Points on a hilly landscape, in no order, each with its height.
From any point a ball takes the steepest step (drop divided by distance) to one of its 2 nearest points. It stops when none of these is lower. Distance is the straight distance between rows; heights are no part of it.
Z930 (h 26.2):  12   6   9  -7  13  -1  -8  13  19   8  17  -6  -4  -4  16   5 -16 -10   6 -10   0   2  -6
Z214 (h 36.9):  -3  -6   3  -1  16  11  10 -14 -21  13 -11  -2  20   1  22 -17 -16  15   2   9  14  -6  14
Z129 (h 50.7):   2  32   1  19  -4  20 -11   7   3  30  -1 -12 -13   0   7 -23 -12 -18  13  -6  -8  27   4
Z436 (h 59.5):  -9   9  -5 -24 -13 -23   8  -2  20  -4   4  20 -22 -24  -8   2  11   0  -7 -22 -25  -6  15
Z998 (h 31.5):  -5   3  11  16  10  39  -5 -10 -17   2   6 -15  24  15  17 -28 -14  -2   6  14   3  -8 -10
Z572 (h 39.3): -10 -19   9 -21 -13   0   8  10  11 -21   1  20   6   6 -12  15  18  17 -15 -10   6 -24 -18
Z380 (h 21.7):  12  -3   0 -18   4 -16   2   0  20  -1  12  12 -18   7   7  10   0 -11   0 -12  -3  -9   3
Z972 (h 35.2):  12   5  16  12  17  48   5 -14 -11   6  12 -24  13   8  11 -31 -23 -11   4  19  20  -1 -23
Z5 (h 38.7): -13 -13  -4  -1  -3   1  12   0  -9 -23 -12 -11  33  10   5  -6  20  29  -9  -1  -3 -12 -21
Z439 (h 69.5): -20 -11 -19   8 -21 -20   3 -21  -1   8 -17  12  -8 -10 -31   8  -8  33  11 -29   6  19  23
Z191 (h 24.1): -18 -33 -19  -5  -9 -18  10  -5  -6 -16   5   7   3  -8 -26  25  20  31   2 -19  16   0  11
Z915 (h 55.9):  -7 -10  -1  -5  23 -11  16  -9   0  -1  -1 -19   9   1  -9  -4  -7  -4  10   5  -9   7  -4
Z287 (h 22.0):   8   6  -8   3  11  -6   6  -1   7   9  10   9  -5 -13  20  -1  -8   9  19 -18 -11   4   3
Z338 (h 61.5):  10   5   8 -18  11  16  23  14  -8  -2   8  -1   9   0  -3  -1  -8 -19   5  28   2  -6  -3
Z305 (h 41.3):  -1  -3  -3  -9  -6 -18   1  -1   7 -22 -13  29 -10  -3 -15  12  14  -5 -10   7 -20  -8   6
Z575 (h 49.8):  36  10  21  -9 -12  35  -5   4  21   6  12  -9  -8  -1  -9   5   0 -29  -4   2   1  -3 -15
Z692 (h 16.7):   1 -15 -18  -7 -12 -30  -2  -8   9 -15   4  32 -31 -10 -26  12  14  10  -8 -29  10  -3  15
Z388 (h 56.2):  12  24   9 -22  -7 -13   1  11  25  -2  12  18 -24 -18  -4 -12   7 -20 -16 -18 -26   4  11
Z23 (h 37.9):   7  15   6  23   1  67  -4  -3  10   3  18 -38   5 -12  -4 -10 -19 -12  20  19  16  29 -17
Z355 (h 49.9):  24  23   5  -3  -5  12 -20  14  30   7   8   0 -17   0   1  -1  -5 -30  -4   6 -21  19  -3
Z30 (h 48.7):   2  19  -4  14  18 -11   1  -9  -2   1   2 -24  -9  -7  18 -28 -17  -6   7  -6 -29  19  -2
Z552 (h 30.7): -23 -25 -18  28  -3 -17  -2 -40 -25   1 -19   2   6  -4 -12 -10  -3  34  -3  -8  19  -2  18
Z84 (h 65.0): -23  16 -15   7  -8 -39  11 -12  12   5  -7  19  -6 -10  -1  -5  -3  18   5 -28  -8  25  13
Z224 (h 36.0): -32 -17 -16  22 -21 -12  -1 -29 -18 -13 -27   9   1 -15 -20   6 -16  31   0  -3  25   3  22
Z532 (h 24.0):  21   4   2  -8  -5  18 -13  19   0  -5  22  -2   0  14   8   4   2 -28   5  24  -6   3   6
Z397 (h 63.6):  10  28  11 -13   6  10  22   5   8   0   4  -8 -10 -13  -3  -1  -8 -28  10  23 -11   8  -4
Z97 (h 59.2):  10   0   6 -18 -10 -24 -12 -12   8  -1   2  26 -24  -8 -11  -5  21 -23 -22 -21  -9 -24  -3
Z800 (h 56.4):   3  -8   8 -13 -19 -10  -8 -18   2 -10   2  40  -8  -5  -4  10  34 -16 -15 -16  -1 -34  -1
Z41 (h 12.9):  12 -13   3 -12  -7 -22   0   4   6  12   3  24  -1  -6  -2  14   3   7 -11 -15  -1  -9   7
Z29 (h 67.5): -20  -6 -24  16 -14 -40   7  -9   9   3 -16  28  -1 -19 -23  15  -1  22   0 -18   6  22  17
Z898 (h 30.6):  -7   2  -4   8   0   5 -16   1 -22   4 -15 -16  -1  -5  12  -8 -25   7  -3   9 -22 -14   8
Z569 (h 46.1):   5 -22   1 -20   0 -14  -2  -9  12 -20  -9  29 -17  10 -29  10  13  -8 -15  -5   5 -15  -7
Z119 (h 53.6):   3   6 -10  -1   1 -34   6   8   3   4 -27  16 -25  -4 -10  -6  -2   8 -12  -5 -13  13  17
Z375 (h 19.8):  -2  14   2  10  -5  -8 -13  12  -3  21  20  -7   4  -1  15   6   1  -7   8  -3   0  -8   0
Z625 (h 30.3): -22 -32 -16  -2  -5  -7   9  -6  -8 -22 -12   3  15  -3  -7  18  11  43   1  -4   5   0  -3
Z171 (h 38.8):   4  20   0   9  18  16  -1 -20 -11  10   5 -26  -3  -9  13 -37 -43 -18   2  17 -11  11  12
Z874 (h 29.1):  -6  -4   5   6   7  18   1  28   3  -6  11 -12  19   8   7   1   9   0   5  -6  -9  -9 -14
Z85 (h 44.2):  -4  20   6  14  14 -18 -11  -1   6  17 -10 -17   7   2   9  -5  -9  -5   4  -2 -15  17  -6
Z307 (h 27.1): -12 -21 -21 -11  -7 -26   0  -5  10  -1   6   9 -16  -4 -30  23   4  21  -2 -18   8   3  27
Z187 (h 50.1):  10 -19  15 -26  10  -3   3   1   9 -19   2   9  -7   6 -15   9  12 -21 -13   0  -8 -13 -21
Z660 (h 5.3): -22  -4 -15  -6 -12 -22  10  -4 -10   2   1  24  -6  -5  -4  20  10  18   6   4   8 -12  10
Z945 (h 25.0):  -1   8   1  11   4  21 -20  22  -6   8  20 -23  14  -1  10   0  -5 -14  13   1  -5  -4  -6
Z619 (h 37.1): -20  -9 -14  11   4 -36   1 -26 -14   9 -15  -6  -8   1  -7   3  -1  25   3  -6  20  14  18
Z883 (h 28.8):  23  -9  -1 -11  -8   7  -9  14   4  -1   8   6  13  12   0   3   2 -14  -7  13 -21 -12  -2
Z655 (h 23.2):   7   0   4   5 -12  52  -5  10  -2  11  21 -24  28  20  10  -9  -1  -9   6  18  15  22  -9
Z578 (h 18.5):  14   2   3   0 -15  41 -11  20   5  -2  25 -18  17  22  -2   4   1 -24  -2  27   7   8  -7
Z431 (h 53.9):  16   4  16 -13 -19  14 -16   1  14 -10  10  24  -1   5   1   9  25 -17 -11 -13   4 -33 -11
Z279 (h 52.6):  -9   1   5  16  32   2   7   1 -13   9   1 -20  15  -3   5 -23 -14 -11   7   8  -4   4  -5
Z317 (h 25.1): -22 -21 -19  31  -5  -5  11 -34 -39  -9 -10  -2   9  -9   2 -14   8  37   3  -6  15 -16   1
Z468 (h 2.5):   2 -14  -3 -13  -6 -22  -2  -3  13  -9   1  34 -18 -16   0  22  11  13 -20 -12  12  -9   6
Z150 (h 14.3):  -9  -8  -9   5  13 -18   3  -3   2   3  -3  10 -19 -21  14  11 -10  24   5 -19  -4   6   3
Z110 (h 43.2): -11 -21  -2 -23 -28  -9  11  -5  -2 -19  -7  22  -3  15 -25  19  27  26  -8   0  15 -21   1
Z503 (h 17.8): -21  -6   0  14  11  -6   9 -19 -23  -7 -17  -4   2  -7   4   1   6  29   6  -3   8 -16   0
Z446 (h 32.5):   2  -8   0 -10 -12  13 -13  25   2 -15  12  -5  21  15   9   4  18  11 -11  -2   7 -17 -18
Z268 (h 46.9):  -9   1  -8  29  26 -18  -9 -23 -16   9  -9  -3   0  -1  20 -31 -10   6  -5   0 -10   8   9
Z974 (h 15.8): -25  -3 -12  11 -13 -14  12  -1 -28  -6 -21   8  -5  -8  -2  11   7  27  10   7  15 -11   0
Z416 (h 39.8):  12  18  11   8  11  28   5   5  -3  11  11 -32   9   2  10 -15 -29 -25  14  17  18  13  -6
Z59 (h 31.0):  12  -3   2   1   7   1  -4   1   7 -26 -12  -2   2   2  12   6   3  10  -4   4 -17   4  -2
Z181 (h 61.9):  11  -7   1 -19   9 -25   0 -15  13  -3  11  32 -24   4 -17 -12  11 -35 -14 -23  -2  -7   2
Z123 (h 62.5): -24   7 -12 -11   0 -29  20  -2  12  -2  -6  13 -20 -26 -13   5   8  14   2 -21 -10  14  18
Z640 (h 33.6):   0   0  10  -3  -2   3  -1  -5  -9  15 -12   1  31  -1  20   7  -4  12  -8   5   5  -6   9
Z789 (h 65.6):   2  30  -1  -3   1  -1  12  -4  -6   6   3  -6 -10  -6  13  -4  -2 -13  19  22 -16  12   1
Z215 (h 59.1):   8  -8   5 -22  16  -5  20  12   6   0  17 -17  11 -13  -2   6  -3 -10   4  11  -8  -1  -3
Z755 (h 42.4): -14   2  -4  16  15 -31   1 -21 -16  10 -13 -15 -14  -6  10 -20  -8  23   2 -12   5  13  17
Z919 (h 36.1):   1   4  -1  -7   1  -3   8  -2  12 -22 -16  10  -7  -6   2  12   8   5  18  12 -18  -7  -1
Z701 (h 48.0):  17  20  10  27  14  12 -12   8   3  11 -11 -19   0   0   7 -17  -9 -20   1   1  -4  22  -5
Z486 (h 50.2):   0  -7   0 -12  11 -34   9   1   3  16 -16   4 -32   1 -24   1  -5   7  -3 -10   0   4   3
Z444 (h 35.7):  -2 -13   3 -14  -5   4   4  17  -5 -16   0   9   6  25   6  10  18   8  -2   3  18 -23  -7
Z707 (h 46.3):  -4 -16   3 -17   6 -21  12   4  -4   7  -7   0 -16  12 -26   9   4   6   2   3  15  -6   0
Z932 (h 5.4):  -9 -11  -3  10   6 -22   6  -1 -12  15  -7  19  -5  -5  14  12 -11  28  -3  -4   4   3 -14
Z104 (h 42.5): -17 -24  -3 -19   4   0  18   3 -15  -2  -8  -4   3  23 -19   9   0  27   5   2  21 -12   7
Z720 (h 30.9):   4   5   4   1  -6  21 -11   7 -10   7  -1   6  30  15  22   0   0  12  -8  15   4   0  -6
Z733 (h 36.8):  14   5  24  -8   6   0   1  20   5  11   1  -4   9  12  -8   6   3 -21  -6   1   9 -11 -18
Z706 (h 29.0):  -5  11  -5  30   4  42 -16   8 -13  11  10 -26   1   4   6  -9   0 -12  17  10  -7   9  -7
Z260 (h 25.2): -10   0  -2  19  15   4  -1  -3 -11 -11 -10  -2  11   2  24  -6   6  12   7   4 -10  -3  -8
Z466 (h 27.7):   7   1   5   9  -2  34   0   0 -12   0   4 -15  33  21  20 -13   8   3   7  14   3   8  -7
Z365 (h 43.9):  23  24   7   2  -5  34  -3   7  17   6   6 -24   1   4   2  -4 -14 -23  20   6   1   9  11
Z960 (h 19.6):   5   4  -5  -7 -23 -16 -17   8   3  11  -4  21   4  -8   4  16  -1  -4 -13  -7 -17 -16  11
Z736 (h 15.0):  -7 -27   5  -6   4 -16   6   2   9  -9  -1   5   3  -1 -14  24  30  14  -8 -21  18  -6   9
Z115 (h 25.5):  -3   1 -14   8 -10 -18 -17  -1  -9   2 -13   0   3  -3  14   9  -7  10  -2  -5 -14  -6  17
Z17 (h 56.6):  18  13 -11  -8  12 -23   3  10   7   1  -1  17 -23 -13   7   2  -1  -3 -10   6 -16  20  14
Z841 (h 67.6):  -9  24   5  10  -1  15  -5  -7 -14   0  -8 -17  -2   5  20 -11  -4 -14  17  25  -7  -3  -9
Z946 (h 40.2):  10  12  14   4   9 -15   7   9   1  19 -13  -2   6   7  -4   2   2 -14  -6   0  -4   4  -5
Z581 (h 24.6):  15  10   4   1 -13  41 -10   9  15   3  28 -29   5   4  -4   9  -3 -35  13  27  14  31  -9
Z649 (h 19.2):  -7   9  -7 -15  -7 -35   9  -4   7   7   4   7 -21   1   8  12   3   6  11  -5   7   0  18
Z184 (h 33.8):  18  -2  21  -8   0  19  -7  20   8   8  -3   0  15  19  13   5  -4  -6 -16  12  19  -4  -9
Z748 (h 53.8):   5   6  14 -14   9  -6  -5   7  26 -22   3  -1  -9  -7 -10   8   3 -23  -3   7 -15   3 -16
Z462 (h 53.0):  17  12   7 -12  -3  -1  -9   9  16 -16   8   4 -27  -9  -5  -7   3 -34 -14  -4 -15  -1  -4
Z25 (h 30.5):  15  15  -8  11 -15  47  -8   4  19  21  21 -17   0  -5 -12  -2 -21 -35   3  28   2  36  -2
Z530 (h 35.0): -21 -25  -9  -6 -16 -12  14   5 -16 -11 -11   0  23  13 -15   3  22  35 -11  -6  15 -15 -21
Z820 (h 41.6): -17   1  16  -4   2  20   7  10 -14 -17 -11 -21  34   9   6 -14  14  20  -8   7  -1 -12 -22
Z527 (h 52.0):  28   4  18  -7 -16  16 -19   5  23   3  18   7  -8   2   7   9  13 -31  -8 -10   1 -15   3
Z675 (h 12.8):  -7 -17  -6   3   1  -7  -5  12  -9  -2  -6  18  11   1   0  15  -5  22  -6   1   1 -11 -18
Z43 (h 33.3):   2  10  -2  36  -1  59  -6 -10  -4   9  12 -25   8   9   5 -16  -5 -25  23  10  13  21 -14
Z400 (h 34.2):  -1   8  -1  20   5  20 -19   1 -14  14   1 -16   0 -10  18 -23 -34  -4  -1   7 -12   3  10
Z168 (h 39.0):  -8 -19   0 -26   8   1  16  11 -10 -22  -4  -5  19  32  -5   0  16  19  -4  11  22 -10  -5
Z179 (h 50.0): -12  -9   0  28  34  -3  -6 -14 -30  12   2  -3  14   2  12 -30 -12   0  -2   0   1  -5  -1
Z557 (h 47.0):  34  30  10   3 -17  28  -6   5  31   8  10 -11 -18   0 -11  -1 -15 -35   5  -3  -1  18   6

Where does a ball stop that starts at each point below?
Z171 => Z468
Z97 => Z466
Z397 => Z660
Z919 => Z660
Z29 => Z462
Z755 => Z660
Z224 => Z660
Z701 => Z466
